Points on a hilly landscape, in no order, each with its height.
From any point a ball rolls to the lowest of the 2 points nearest to it. It stops when none of these is lower. Distance is the straight distance between rows; heights are no part of it.
Z_797 h=54.1: [143 104 103 126 113 133 161 127 134 111 168 137 127 121 145  96 113 171
 157 130 134 115 135 163 112 131 131 145 145 140 133 167 127  68 161 132
  91 152 117  93 134 203 153 140 138  97 109 173 137]
Z_804 h=56.2: [128  97 142 124 114 120 154 137 107  91 152 129  95 105 132  75 110 186
 119 189 122  97 173 152 113 138 123 165 153 148 125 151 155  51 172 100
 100 142  83 113 127 166 143 116 127  53 110 160 118]
Z_710 h=45.2: [120 143 142 167 114 147 145 119 138  98 108 115  84 104 131 195 171 119
 172 106  77 120  80 149 101 128 109 115 158  86  97 162  91 168 115 152
 120 103 122 114 139 130 160 108 102  94 106 108 157]
Z_985 h=30.7: [168 116 127 148 156 135 117 137 120 145 127 110 169 156 114 121 144 136
  72  42 174 191 106 158 134 102 138 130  82 154 132 121 107 127 132 138
 161 140 159 101 127 102  99 102 141 166 127  81 122]
Z_931 h=81.3: [ 92 106 148  75 130 144 135 170 101 163 100 156 146 162  73  92 127 118
 191 113 138 195 100 140 134 149 105 138 159 133 173  68  96 197 204 101
 146 154 129 123  69 134 136 130 118  96 171 104 132]
Z_27 h=70.5: [125 150 132 128 165  92 116 127 120 129  97 129 159 158 140 143 172 101
 149 101 146 122 138 135 160 181 143  88  96 118 110  66  87 181 114 150
 148 123 134 114 102 125 136  94 128  87 130  76 172]
Z_848 h=78.1: [125 130 183 111 143 115 109 124 127 165  90 167 133 128  92 124 149  63
 102 121 128 170 139 130 131 135 138 111 120 125 117  70 106 190 151 129
 176 126 112 118  95  95 118 103 122 111 129  79  85]
Z_632 h=49.8: [101 140 135  94 127 133 122  83 123 104  61 127 136 154  60 128 104  78
  90 133 141 154 152  92  84 131 134 124 135 100  99  73  97 186 138 122
 122 117 103 121  68 174  80 110 177 122 152  40 139]
Z_542 h=84.5: [159 122 110 146 154 117 148 122 130  97 105 122  92 130  92 102 154 117
  98  92 119 125 137 109 138 160 136 119 123 109 133 130 119 166 111 121
 168 136 157  75 102  94 112 109 157 109 149  65 106]
Z_621 h=69.2: [117 173 109 141 157  86 108  96 114 113 109  88 193 168 142 152 117 122
 101  86 179 135 106 173 120 161 143  77  98 102  76  80  89 150  97 142
 131 132 126 130 129 129 128 116 109 116 141  66 193]
Z_162 h=49.1: [113 133 102 128 125 127 129 116 115  56 127 103 129  94 121 155 115 151
  98 183 132  95 145 104 123 171 126  98 122 107 148 144 132  69  77 115
 148 100 123 133 146 110 152 144 122 133  90 157 154]
Z_294 h=30.6: [148  89 124 155 147 129 139 142 103 105 155 101 151 147 131 105 128 143
  85 123 173 154 103 166 123 148 154  94  89 121 149 104 141  96  99 145
 164 149 126 132 143 111 144 195 139 176 148 124 119]
Z_529 h=28.0: [109 133 112 137 121 134 143 135  90  81 129  68 137 153 111 150 118 165
  94 132 170 123 107 138 125 158  89 127 111 102 142 128  87 147 115 154
 155 127 134 107 133 133 124 152 146 139 118  98 162]
Z_76 h=28.9: [124  97 113 139 146 134 121 107 144 152 144 107 137 106  92  91  95 128
 163  69  96 140  89 190  65 102 124 124 170  65  98 121  92 143 123 125
  99 147 132 103 118 193  94 154 107 143 166 100 133]
Z_606 h=47.4: [157 137 118 156 135 134 146 132 156  74 118 110  74 136 128 148 137 146
 156  75 114 151  78 132 124 164 116  96 156  70 125 170  98 179 132 126
 126 132 142  90 109 167 154 122 136 137 109 113 149]
Z_937 h=83.8: [154 114 119 147 133 143 158 139 131 117 107 136  70 104  64  73 130 115
 106 136 105 132 126 119 134 128 104 138 168 123 147 151 156 164 169  92
 162 143 138  72  98  65 126 102 126 104 147 102  77]
Z_873 h=67.8: [128 136 140 107 163 117 111 182 147 194 115 134 129 128 129 102 115  97
 102  87 109 132 137 133 154 109 159 133 119 115 142 129 149 149 150 100
 141 143 153 109 115 105 120  79 120 150 150 120  89]
Z_185 h=32.1: [195  63 111 148 146 123 158 136 117 142 122 113 112 144  91  62  95 125
  75 111 158 140 115 155 138  81 115 147 124 164 134 148 150 128 184 133
 130 156 149 106 115 102 115 123 145 130 192  97  71]
Z_589 h=28.7: [195 156 114 160 148 130 133 146 144  91 171 125  50 150 191 108 140 150
 107 129 136  86 124  98 135 137 111 149 166 136 135 190 145 108 127 139
  74 130 122 135 140 181 156 124 142 112  75 197 130]
Z_3 h=48.2: [156  98 121 126 119 115 100 144 117 173 176 119 163 104 186 114 103 149
 167 105 130 109 116 162 148  55 124 147 113 166 133 184 160  80 126 138
  95 143 141 171 165 130 131 142 103 158 139 188 136]
Z_52 h=75.5: [ 94 167 189 155 132 125 107 149 113 181 139 131 157 129 147 121 138  99
 103 139 138 104 143 157 163 109 116 140 114 121 117 107 133 115 133 140
 140 116 112 178 174  93 125 121  93 137 108 151 103]
Z_475 h=82.2: [ 65  94 169  96 104 153 157 195 107 175  98 185 124  99  83  80 137 175
 196 147 110 145 111 123 136 118  85 141 147 132 171  97 127 185 226  87
 164 141 145 133  67 105 113 137  96 104 186 143 125]
Z_773 h=76.4: [ 70 192 161 136 121 117 104 125 127 161 116 144 134 127 159 146 153 126
 131 176  89  67 159 110 132 138 109 140 139 108  96  93 110 159 106 167
 154 108 127 164 171 112 120 120 101 123  90 143 112]
Z_64 h=27.5: [125 143 137 126 101 126 136 107 124 149 128 122 143 164 110 129 107 122
 146 123 136 155 126 143 103 100  97 164 180 119 102 115  95 146 151 142
 101 114 126 138 122 138 125 116 125 118 116 107 127]
Z_172 h=36.9: [156 125  97 131 106 164 113 106 151 149 117 148 178 121 110 163 122  75
 124 103 158 174 104 124 146 107 133 118 111 151 131 150 149 120 135 153
 131 139 150 104 139 138 146 122 163 181 132 131 102]
Z_519 h=57.9: [128  87 169 146 114 121 160 188 130 119 121 145  94 101 118  76 122 170
 145 171 152 144 152 149 155 125 121 143 134 154 167 152 143  99 184  79
 137 146 106 126 137 101 123 109 114  74 122 151  94]
Z_248 h=27.6: [179 134  81 131 159 145 142 146 102 116 132 118 173 164 134  98 114 127
  54 102 180 176 123 128 123 149 154  94  99 144 145 100 143 120 101 122
 153 143 156 102  87  85 131 142 172 179 154  87 126]
Z_882 h=79.3: [104  91 163 104 142  92 133 128 114 155  75 134 139 130 106 151 123  70
 168 126 113 147  98 147 100 148 155 111 117 118 134  70 120 176 113 124
 172 145  97 139 106 135 151 132 133  98 179  61 108]
Z_648 h=48.3: [129 140 137 106 134 110 146 136 147 107 139 187 119 160 208 140 134 187
 170 212 111 101 174  97 128 135 146 144 124 181 142 101 165  71 126 112
  89 127 117 147 119 168 143 136 137 104  74 184 129]
Z_620 h=85.3: [187 125 151 158 178 132 136 164 127 111 119 122  81 132  90  60 164 112
  42  47 163 135 119 116 154 127 129 122 100 102 148 157 160 152 151 110
 167 158 143  84 115 100 111 113 158 124 131  88  84]
Z_679 h=28.8: [114  92 122 119 145  86  82 149  97 114  77  39 131 135  96 171 115 133
  86  51 163 132  69 131 139 137 111  97  51 115 127 166 102 164  99 132
 166 144 143 101 135 143  54 117 141 130 156  34 156]
Z_541 h=38.0: [131 143 136 144 139 185 145 145 100 134 124 137  60 122  71 152 164  75
  80 144  99 114  95 136 137 101  76 135 117 112 128 167 111 169 205 156
 137 118 103  82 134 129 122 136 129  84 107 142 125]
Z_144 h=44.5: [102 128  68  97 151 138 107  71 128 141 109  99 183 114 104 163  72 100
 124  85 140 108 137 139  84 113 132 119 120 131  91  93 100 115 105  89
  73 104 129 116  84 191  58 110 122 117 172 103 210]
Z_680 h=42.5: [129 136 149 131 138 155 156 121 119 156 168 176 124 159 156  95 143 129
 184 157 109 100 126 134 139 133 101 149 187 124 104  93 151 100 166 157
 114 142 130 150 119 141 206 147 105 104 143 164 128]
Z_324 h=35.7: [157 111 133 134 143 123 133 123  90  99 109  99  57 119  76 129 157  83
  55 130 105  80 106 129 129  89  83 158 102 107 113 173 134 187 167 128
 143 129 115  87 140 132  99 112 133  48 137  80 122]
Z_77 h=54.0: [ 66 165  87 120 112 147 130  80 135 141 119 134 139 127 146 186 107  94
 119 154  81  83 137 103 106 128 144 121 100 127 108 100 137 174 105 165
 124 111 115 145 120 162 132 152 150 139 154  96 131]
Z_836 h=71.6: [ 93 148 160 129 146 112 134 146 127 112  87 118 125 104 134 164 176 125
 151 125  98 131 128 111 120 193 160  96 120 102 143  78  79 174  85 127
 190 108 124 125 111 106 142 105 111 117 120 105 142]
Z_372 h=55.3: [176 136 142 123 175 121 126 135 143 140 167 134 139 156 148 100 151 111
  78 104 139 167 156 156 131  98 183 123 124 141 127 117 112 116 174  93
  84 113 115 137 109 140 109 140 123 116 106 144 117]
Z_484 h=46.5: [142 152 147 134 154 160 137 128 170 129 178 208  89 143 171 118 155 137
 156 188 111 125 149  91 138 147 152 118 167 164 128 104 161  68 122 119
  72 126  84 175 128 160 164 161 108 140  90 233 125]
Z_242 h=34.0: [167  74 124 139 142 173 129 139 125 150 138 140 155  96  92 132 133 102
  85  75 155 162 114 160 143  77 128 133  93 148 149 157 125  97 159 134
 133 121 144 108 134 113 111 129 134 172 127 128 121]
Z_943 h=51.0: [199 110 101 128 140 115 110 134 180 124 182 142 103 144 174 102 129 162
 180 130 125 141  98 114 156 120 120 122 181 133 133 149 142 120 122 134
  84 151 159 126 137 135 132 152  99 183 110 222 117]
Z_208 h=71.4: [ 90 132 167 135 156 102 100 121 105 157  84 112 105  95 112 145 173  82
  84  89  86  53 146 128 142  86 128 131  66  92  82 150 113 156  90 165
 161 115 119 120 181 109  81  99 105  76 143  55 134]
Z_61 h=24.8: [ 95 118 140 145 113  89 106 147 103 103  88  54 126 132 122 130 122 154
 101  90 171 113 117 124 126 145 113 128  70  87 133 139 103 143  90 142
 183 139 154 119 167 125  95 135 153 141 116  71 109]
Z_213 h=56.1: [ 61 156 120 105  76 176 129 109 127 180 105 133 139  83 102 186 131  73
 134 114  82 127 125 101 138 126 127 124 131 122 125 158 115 159 133 158
 123 102 112 112 136 139 116 120 150 145 157 100 121]
Z_506 h=21.0: [107 103 167 138 114  97 142 169 123 103 122 100 104 156 151 103 142 189
 139 121 167 124 142 120 131 173 150 119  73 102 160 123 122 145 111 141
 174 149 140 131 157 155 109 164 171 127 114  88  96]
Z_776 h=78.2: [151 118 164 138 129 134 143 171  93  81 111 139  64 123 125 145 186 111
 137 141 156  85 120  78 182 140  93 148  86 138 183 147 143 149 133 135
 152 114 128 152 134 109 153 111 156  89 108 138 144]
Z_252 h=34.6: [154 127  86 148 132 130 142 104 130 148 153 124 151 168 130  91 111 117
  90 120 156 145 157 155 154 106 141 164 105 190 116 117 134 123 164 156
 117 140 137  99 147 123 115 127 152 113 166 106  99]
Z_493 h=33.8: [127 134  99 135 126 108 118  92  98  59 148  41 115 111 141 198 114 125
  92 115 133 113  96 150 108 132 132  84 103 114 114 213 136 124  88 129
  88  94 100 161 163 116 136 141 110 119 123 107 203]
Z_518 h=39.9: [118 136 124 109 100 150  96 149 132 159 133 101 193 100 109 141 112  91
 154  75 144 179  69 141 143 104 132 107 125  87 140 161 140 119 136 147
 121 159 120 114 155 156 152 137 145 204 151 150 130]
Z_590 h=37.7: [ 82 125 150 106 114 165 149 140 122 193 106 170 160  87 110 106 141  95
 186 134  79 120 129 121 123 152 134 116 154 100 129  78 123 160 137 146
 169 140 138 118 102  99 151 127 117 159 184 132 102]
Z_474 h=62.0: [139 121 193 153 118 169 134 192 136 179 124 172  69 109 136  81 139 132
 108 127 129 119 158  92 149  69 104 166 143 125 137 148 157 115 179  95
 122 122 143 157 120  90 106  97 113 144 122 175  79]
Z_377 h=57.3: [164  75 141 109 156 112 113 145 150 129 133 150 155 111  82  98 120 123
 124 125 139 143 137 155 155 140 157  94 110 129 136 122 113 118 192  84
 116 133 124  96  93 159  99 148 122 120 116 146 120]
Z_676 h=69.0: [135 140 127  96 173  80 106 143 106 146 120  83 148 151 132 120 110  98
  79 124 134 120 147 127 142 143 142 126 107 128 113 109 137 150 111  89
 152 116 144 129 109  72  97  90 111 126 163  69 139]
Z_603 h=30.9: [ 89 171  59 138  96 134 144  67 118  57 137  51 116 149 123 174  82 150
  87 137 139 124 107 121 109 167 112 118 124 119 116 177 126 152  77 160
 112 111 117 126 153 137 138 162 149 148 132  95 182]
Z_221 h=47.5: [118 119  89 110 126 104 112  65 142  85  73 115 131 140 104 158  87 108
  97 120 136 133 142 110  79 136 171 102 114 109  78  89 102 156  91 102
  87 100 111 127  72 199  65 113 162 115 149  45 176]
Z_795 h=29.4: [183  71  86 134 124 152 175 113 124  86 113 122 129 133  82  81 103 135
  74 110 168 161 123 135  94 113 134 141 134 141 150 139 135 107 137 140
 130 145 141  95 110 133 135 149 193 137 150  71  80]
Z_987 h=35.1: [ 82 141 110 131 100 163 164 134 144 169 101 151 126  91 137 155 135 155
 186 165  42 103 139  99  98 132 134 153 166 151 145  86 122 151  97 147
 173 113 155  97 115  81 132 113 100 149 163 145  96]
Z_253 h=57.4: [119  83 186 112  92 131 108 151 130 127  64 129 101  79  67 130 127 114
  89  98 133 151 146  88  99  70 135 169 111 109 162 157 138 132 132  98
 167 109 147 128 131  72  83  93 146 133 118  77  70]
Z_996 h=83.1: [118  67 136 124 122 152 168 173 116 135  82 166  97  78  76  57 108 175
 155 133  99 148 131 125 120 106 101 144 171 125 170 113 147 156 168  55
 168 139 165 106  62  61 117 110  99 139 179 122  95]
Z_733 h=62.4: [ 68 104  87 100 118 151 166 116 101 157 153 143 145 105 140 148  99 192
 197 223  47  91 140 135 114 132 116 150 134 204 132  93 151  84 129 132
 116 110 109 133  92 116 133 140  91 118 176 166 179]
Z_516 h=76.5: [122 152 160 180 124 112 115 135 119 153 147 121 114 121 167 126 126 108
 139 179 148 118 140 138 147 125 117 140 129 146 139 132 184  71  82 127
 116 124  95 211 203  61 158 140  99 128 107 178  87]
Z_748 h=77.3: [127 136 169 162 125 117 134 152 102  95 121 135  87 153 161 126 164 124
 142 194 156  83 144  97 160 146  87 145  96 155 158 122 156  99  91 167
 135 125 103 186 193 113 161 148 144 112  76 164 118]
Z_665 h=32.8: [ 78 153 150 107 105 146 112 112 184 146 133 169 158 159 115 117 135 150
 187 140 145 175 139 106 134 187 107 130 185 117 119  72  89 158 136 148
 144 142 150 110 137 134 130 128 126 172  96 143 106]
Z_136 h=32.7: [139  93 132 129 140 107 112 120 112  85  87  74  95 130  67 140 147  89
  73  65 147 125  82 138 145 109  98 116  72 119 107 189 110 180 158 148
 133 140 107  83 152 148  82 112 151  89 152  41 139]
Z_365 h=29.0: [163 207  84 148 156 128 102  90 137 128 197 153 131 146 180 141 132 117
  78 141 113  97 167 129 143 106 144 145 125 182  98 165 156  92 154 126
  58 110 112 153 145 126 127 120 128  82  91 201 148]
Z_767 h=61.1: [127 115 106 161 134 168 163 145 173 134 188 156  47 111 135  75 115 159
 116 195 130 159 138 134 152 144 123 113 163 181 143 171 168  63 196 141
  62 145  75 110 151 131 143 153 111 144 125 252  86]
Z_422 h=53.7: [170  81 133 114 118 124 130 153 129  90 100 118 108  92 132 112 114 137
 102 103 152  92 150  80 131 110 142 138 107 109 153 177 160 104 120  91
 136 124 162 127 121 137 122 108 180 138 124 117 106]
Z_880 h=33.9: [ 94 137 103 100 108 136  98 114 159 147 128 138 188 142 118 130  87 140
 166 138 142 150 104 105 129 169 114  92 145  98 122  78 110 150 115 146
 149 152 164 112 114 162 130 146 130 217 127 152 131]
Z_976 h=64.2: [207 102 133 127 141 138  99 135 154 156 136 144 148 134 111  55 106 109
 133  94 162 185 110 124 177  88 124 114 168 133 134 138 153 114 190 118
 103 149 167 149 108  97 127 133 122 198 138 180  92]
Z_59 h=55.5: [106 116 147  98  68 131 127 129 132 113  86 130 113  85 106 142 134 111
 142 134 129 123 171  57 140 133 133 158 116 134 167 156 144 130 115 112
 147 115 134 137 124 100 118  90 174 134 148  94 104]
Z_658 h=53.8: [204 152  93 115 147 123 131 108 140 108 148 148 159 188 169 119 123 149
  86 120 166 150 168 129 132 108 171 134 124 152 109 102 109 114 158 122
  86 122 146 158  92 175 113 140 165 127 105 138 150]
Z_930 h=63.8: [117 124 105  94 101 150 155 115 119 148 179 165 135 125 155 144 102 185
 210 206  54 143 112 144  98 107 129 157 177 184 142 129 161  74 140 127
  92 131  96 113 110 141 184 128  87 116 138 201 152]
Z_460 h=73.7: [ 87 125 181 146 130 113 110 125 113 154 122 141 146 122 130 108 186 128
 153  99 147 147 171 115 153 166 123 133  88 146 133  72 100 165  98 164
 196 115 148 150 134  54 104 131 122 143 111  84 103]
Z_251 h=77.2: [110 161 182 138 120 140 112 108 138 181  97 186 114 115 108 135 173  78
 139 154 104  93 156 103 148 130 114 116 153 103  94  86 101 162 132 151
 162 109 128 126 124  90 128  98 100 101 104 139  95]
Z_358 h=40.5: [155 133 155 163 135 141 115 137 124 168 123 123  68 153  93 146 161  79
 100  64 112 158  65 156 135  84 104 133 114 104 115 171 109 183 174 155
 129 130 119  99 140 125 117 127 128  99 118 103  93]
Z_558 h=23.7: [ 92 131 137 113  98 137 120 118 121 188 161 111 123 124 127 135 106 118
 152 101  73 106 117 152 100  90 121 144 174  78  90 156 127 141 149 134
  79 132 114 135 140 167 109 143 111 125 145 120 116]
Z_870 h=36.3: [160 122 102 151 119 113 150  70 142  63 169 104  89 154 149 135 133 160
 153 116 128 131 118 134 132 172 145 100 140 117 112 165 123 108  79 152
 103 119 103 146 150 161 167 181 131 122 100 127 149]
Z_119 h=62.1: [112  80 169  99 147  81 128 165 113 120 105 138 160  90 124 106 142 102
 126 123 128  81 141 149 117 135 170 110  98 111 122 107 142  67 105  84
 149 155 109 136 137 141 136 117 130  75 173  73 129]
Z_432 h=66.6: [141 142 114 130 152 117 108 162 163 176 164 157 170 128 170  89 114 130
 139 114 139 125 156 128 188 132 157 111 113 144 129 117 158 100 145  99
 124 151 156 123 121 115 132 100 112 162 146 177 124]
Z_523 h=60.6: [131 122 182 151 126 148 127 147 128 149 120 162  83 113 143 108 169 117
  96 128 111 106 189  96 113  76 146 163 113 118 121 108 134 119 109 114
 138  96 141 160 122  91 111 116 126 138  96 117  94]
Z_945 h=36.4: [125 157  80 124 140  71 123 103  84  88 149  49 159 137 160 161  83 152
  69 123 163  80 123 157  92 136 142 114 101 121 114 159 131 101  60 104
 112 124 131 166 148  94 123 143 107 105 146  99 204]
Z_938 h=72.9: [ 91 158 188 151 138 115 118 123 130 116 112 114 117 120 115 142 193  96
  98 121 129 101 145 159 133 109 139 125  86  84  83 132  90 149 127 155
 113 112  85 127 174 152  99 115 121  66  96  73 141]
Z_614 h=52.4: [198 127  63 103 143 119 125  94 161 110 179 145 127 178 172 127  99 155
 147 140 123 130 127 109 146 135 150 124 170 163 132 140 140 106 157 136
  67 129 153 131 101 171 144 173 144 147 113 192 144]
Z_913 h=59.2: [130  78 134 121 142 126 108 105 128 152 132 156 202 118 113 129 118 106
 134 139 143 119 150 159 138 111 134 106  94 139 113  72 120 110 142 127
 134 124 136 145 116 150 108 154 117 151 117 135 130]
Z_598 h=42.9: [142 163 152 167  90 146 129 122 158 175 117 149  72 148 147 181 181 114
 176  90 114 161  91 138 117  87 127 140 153  97 101 158  86 170 134 161
 110 110 127 121 155 134 129 121 116 104  91 118  98]
Z_488 h=45.4: [120 153  91  92 106 173 131 124 148 119 160 129 140 105 102 163 117 129
 167 142 105 134 102 100 148 153  83 119 187 119 138 176 121 108 150 139
  90 118 140  89 121 137 174 122 119 161 134 193 174]
Z_374 h=26.5: [157 194  84 139 157 131 118 111 170  92 176 146  77 147 192 170 142 144
 102 171  97  82 139  95 139 147 122 123 157 151 106 160 147 108 115 131
  88 114 116 110 141 164 138 117 119 104  53 215 144]
Z_399 h=59.0: [147  91 186 147 132 131 120 139 125 100 105 126  80 100  94 128 160 103
  69  97 123 160 132 119  91  89 150 126 100  91 143 139 131 131 110 103
 157 108 110 147 123  97  97 140 133 141  89  99  65]
Z_543 h=33.4: [ 92 178  98 142 103 127 171  54 110  40 145  94 102 163 156 162 121 170
 100 148 138 104 128 130 104 164 134 128 114 121  97 184 124 118  92 171
  99 115  76 151 163 180 170 164 151  89 106  91 191]
Z_348 h=38.9: [ 94 141  77  84 146  83 135 117  63  90 107  58 154 112 146 178  91 155
  98 150 116  51 122 131  53 134 137 128 104 123 123 107 130  94  36  87
 122 109 123 167 109 136 129 130 120  79 182  83 216]
Z_644 h=50.3: [178  98  90 108 121 137 110 141 108 125 172  92 137 118 155 132  92 134
 103 120 150 125 117 129 122  83 112 141 128 152 143 190 140 105 165 115
  79 119 154 155 131 143 118 138 135 181 115 183 152]
Z_21 h=74.3: [ 90 159 197 133 161 105 101 143 125 170 108 108 167 138 141 153 154  75
  92  70 154 130  95 185 133 109 133 108  98  98  88 121 111 146 118 144
 145 134  98 155 183 123 136 114 101 110 129  95 126]
Z_396 h=43.0: [115 168 130 101  91 157 117 165 143 167 150 127 133 112 136 167 126  92
 172 108 117 166  81 119 146  98 115 135 149 112 151 196 148 122 155 138
  70 123 125 125 152 139 172 111 123 161 130 199 139]
Z_924 h=38.4: [164 147 138 150 155 111 153 118 109 106 155 126 124 134 168 147 180 108
 116  83 124 114 154 149 109  94 173 152 108 155 102 130 128 100  94 111
 104 107 112 156 131 111 155  95 131  60 128  89 160]
Z_889 h=44.6: [ 99 165 156 147 109 176 144 113 135 179 177 207 100 133 164 111 160 115
 171 168 118  96 157  89 167 136 110 149 173 167 102 123 172  65 132 155
  87 128 100 181 141 114 167 145 105 122 134 207 129]
Z_863 h=38.8: [110 142  94 151 100 124 136  68 138  97 165 111 102 131 168 174 150 146
 149 127 124 140 142 106 127 140 138 133 118 163 131 168 138 134  56 154
 111  97 123 174 171  98 127 171 134 153  93 132 147]
Z_373 h=32.6: [ 61 135 106 103 111 109 117 122 140 133  76 114 159  86 121 165 112 178
 210 160  66 119 154 102  80 166 137 140 156 127 144  73  78 141  52 115
 166 106 166 120 114 101  97 103  96 147 144 120 136]
Z_44 h=70.2: [115 136 116 129 144  77  99 100 107 130 114  84 121 115 132 156 123 105
  97 126  87  73 144 134 112 118 133 150 110 122  82 137 123 161  81 119
 130  98 117 131 137 109  90  94 108  79 150  53 150]
Z_300 h=72.6: [ 83 147 160 126 126 123 120 133 136 121  90 159 131 148 151 151 183 143
 148 165 135 174 167  81 113 193 151 114 109 146 157  29  90 183  81 160
 207 120 145 137 115  93 144 133 145 144  91  98 111]
Z_390 h=59.6: [106  93 145 102 140 103 125 121 136  97 102 137 138  89  73 122 127 104
 113 127 124 100 141 127 130 172 158  84 106  91 117 122 111 117 137  89
 146 128 105  94 113 170  97 137 142 105 125  88 135]
Z_565 h=41.5: [ 58 177  74 100 155 105 128  88 105 126 115  73 173 127 149 181  78 131
 112 121 102  82 124 163  57 124 143 118 123 125  94  80 120 143  66  92
 101 114 113 161  80 167  94 124 102  97 187  96 222]
Z_850 h=80.3: [ 94 116 139  92 126 112 137 140 107 164 119 135 168 169 115 131 118 117
 193 164 125 189 110 147 123 166 126 131 130 156 160  53 111 179 140 139
 165 142 116 141 110 111 155 133 137 123 154  88 121]
Z_534 h=62.5: [123 144 117 116 105 154 148 123 157 153 176 164  72 121 154 118 102 167
 173 214  63 149 132 117 127 129 121 152 203 175 126 169 198  47 171 119
  71 142  81 109 134 132 170 121  99 118 138 226 103]
Z_615 h=45.6: [113 120 126  92 113 114 116 168 133 155 179 113 165 114 155 137 123 145
 214 139 120 152  92 150 161 107 121 139 118 143 171 161 133 113 140 130
  81 136 128 120 145 147 143 135 108 162 137 191 169]
Z_762 h=35.6: [138 159 151 145 133 127 156 117 125 136 142 159 138 154 150 131 170  98
 155 122 140 161 146 139 134 144 151 138 143 144 134  97 122 115  97 125
 128 112 107 165 133  98 195 121 127  98 130 117 146]
Z_145 h=65.4: [169 112 130 121 139 104 102 142 145 184 149 138 197 131 137  73  91 116
 156 107 146 179 119 171 155  75 157 120 138 142 130 100 144 100 149 101
 106 143 145 139 122 113 142 116  89 179 166 168 125]
Z_130 h=66.7: [154 155 119 136 122  94  97 109 156 138 138 118 223 147 163 129  91 102
 144  95 162 173 103 167 128  96 163 117 132 118 116 120 143 109  92 117
 117 153 132 178 162 126 174 121 108 153 137 151 125]
Z_70 h=60.8: [ 90  82 113 111 135 130 139 123 110 171 144 144 145 115 122 126 112 155
 154 170  98 117 158 146 118 128 127 143 119 164 132  95 119 119 153 112
 120 115 121 123 102 127  89 145 105 131 144 143 145]
Z_805 h=33.2: [142 195 143 142 143 127 145 159 131 104 125 147 132 169 171 111 152 122
 104 150 173 131 173 109 146 140 155 142 109 137 143 107 142 109 108 109
 132 127 115 152 146 128 162  95 167 115 108 135 121]
Z_567 h=32.9: [141  64 120 140 119 150 150 108 126 134 122 130 143 102  74  79  93 112
 123 102 119 141 109 159  64  99 122 137 162  95 121 124 134 105 124 121
 125 149 141 109 116 138 131 170 139 169 167  90  91]
Z_871 h=52.0: [177  86 102 112 119 108 122 120 130  90 149 131 161 134 167 125  90 215
 171 157 121 116 124 166  80 117 155 122 142 126 135 126 125  64 127 115
  94 147 130 129 121 202 133 156 115 135  84 195 153]
Z_902 h=49.3: [182 102  92 129 137 105 116 138 160 108 150 106 114 139 128 101 120 168
 170  82 124 141  72 123 138 157 127  86 157  81 138 160 119 160 122 127
 111 147 169  90 103 156 128 162 119 178 114 156 142]
Z_547 h=30.8: [103 127 114 106 108 128  82 149 117 139  97 101 172 156 103 138  80 136
 156 100 168 180  81 109 129 171 104 105 109 121 147  91 109 170 141 144
 175 166 155  91  90 173  89 144 171 190 138  99 126]
Z_514 h=31.1: [143 213 122 159 131 143 109 118 160 135 145 173 135 163 183 140 153 117
  93 160 154 111 165 104 147  91 126 175 114 182 125 129 152  95 124 141
  92 117 113 162 170 127 142  83 144  98  78 180 116]
Z_888 h=30.2: [113 131 156 107  85 135 125 106 141 184 116 165 145 143  98 111 125 129
 212 151 124 173 140 129 130 132  88 157 211 133 119 100  82 149 153 132
 126 125 144 124 116  94 131 110  86 123 124 132 116]
Z_376 h=59.5: [134  92 165 175 103 149 146 157 172 139 158 166  89  87 131  58 125 163
 154 154 139 148 157 160 149 114 125 135 167 145 118 157 156  63 175 116
 109 157  97 132 166 115 119 131 106 132 119 200  66]
Z_415 h=52.2: [146 143  78 113 107 149 135 139 132  97 140  95 108 110 143 128  99 144
  70 121 158  97 152  89 127 132 108 148 130 112 138 189 133 125 133 130
 114 111 161 100 121 147 116 106 165 156 115 135 137]
Z_13 h=27.4: [100 122 150 108 109 133 120 175 122 129 106 136 128 164 116 132 144 141
 139 130 159 165 106  85 173 158  96 135 103 145 166 109 121 194 170 145
 184 162 151 109 104 139 117 131 180 156 105 116 104]
Z_683 h=63.1: [194  85 186 142 144 143 118 156 118 159 107 148  88 129  86  68 125 109
  86  85 142 144 100 127 142  77  95 141 156 119 142 154 155 147 183 107
 150 129 156 159 114  72 115 124  98 162 123 143  79]
Z_637 h=50.6: [118 135  93 112 130 137 132 102  99  89 136 108 106  78 104 149 112 103
  71 215  82  63 161  95 122 140 120 129 134 140 118 149 165 102 107 117
 144  94 104 129 134 105 129 131 132 117 143 133 128]
Z_267 h=24.6: [ 94 118 167 123 118 127 149 174 122  87 103 151  78 163 128 110 175 182
 141 168 148 117 145  71 142 177 116 143  78 134 185  95 133 181 145 141
 190 144 144 127 115 153 118 157 175 116  98 122 108]
Z_783 h=47.3: [142 124 101 133 125 160 121 121 143  82 124 117 119 113 100 178 131 118
 111 158 125 126  91 116 152 167  73  89 140 122 140 170 122 126 124 143
 146 119 133  86 139 123 139 134 124 156  73 174 140]
Z_304 h=50.2: [175 107 101 134 107 105 107  93 149  83 144 160 160 118 209 161 105 184
 162 175 125  99 144 129  99 101 159 128 126 185 131 144 170  40  99 114
  92 142 125 163 157 182 152 138 144 107  62 204 126]
Z_703 h=31.0: [172 108 109 152 127  92 127 129  88  67 124  69 160 152 132 146 112 175
  86 113 194 123  82 177 102 161 134  71  94  81 132 121  87  88  75 133
 151 136 135 133 152 125 147 180 123 131 115 122 165]
Z_98 h=40.9: [138 135 123 173 139 116 116  92 127 110 154 103 118 123 157 148 166 116
 106  81 139 114 151 145 144 113 145 127  84 144 109 160 123 126  69 149
 123 100 128 156 176  94 116 139 127 115 101 101 140]
Z_338 h=52.3: [106 151 100 123 100 135 137  69 136 135 132 164 117 111 139 143 106 101
 119 184  58  82 177  87 104 117 150 142 140 144  95 113 168 115  96 135
 132 121 112 140 131 140 140 128 135 118 136 118 105]
Z_904 h=30.0: [ 67 143  92 105 122 142 128 146 144 123 117 107 137 126 121 146 112 195
 169 149  93 120 139 113 106 189 107 139 157 114 145  88  77 171 108 123
 157 120 160  76  96 142  76 111 114 145 117 126 144]
Z_419 h=67.9: [143 153  86 123 125  96  97  94 135  91 104  83 226 134 122 148  78 116
 132  88 182 184  86 178 108 135 139  94 146  93 119 109 112 108  72 110
 126 143 137 143 134 118 148 115 120 158 153 115 182]
Z_473 h=40.4: [111 124 162 131 120 174 166 161 129 168 120 197 112 106 110  95 146 110
 183 157  96 103 123 110 167 131  95 139 165 130 135 105 145 119 183 139
 154 146 135 118 106 110 175 118 112 110 159 169 114]

For each start below, name the point where the ball stops.
Z_432 | Z_396
Z_767 | Z_904
Z_300 | Z_396
Z_658 | Z_506
Z_460 | Z_396
Z_484 | Z_904

Call two points neighbours if one is among the 2 nearest of the other. Go from one point of each pair to the other, from neighbour to neighbour, staying as low as possible. Name the highest point that can't be avoided.
Z_248 / Z_506 | Z_703
Z_506 / Z_795 | Z_880
Z_795 / Z_558 | Z_567
Z_374 / Z_603 | Z_98
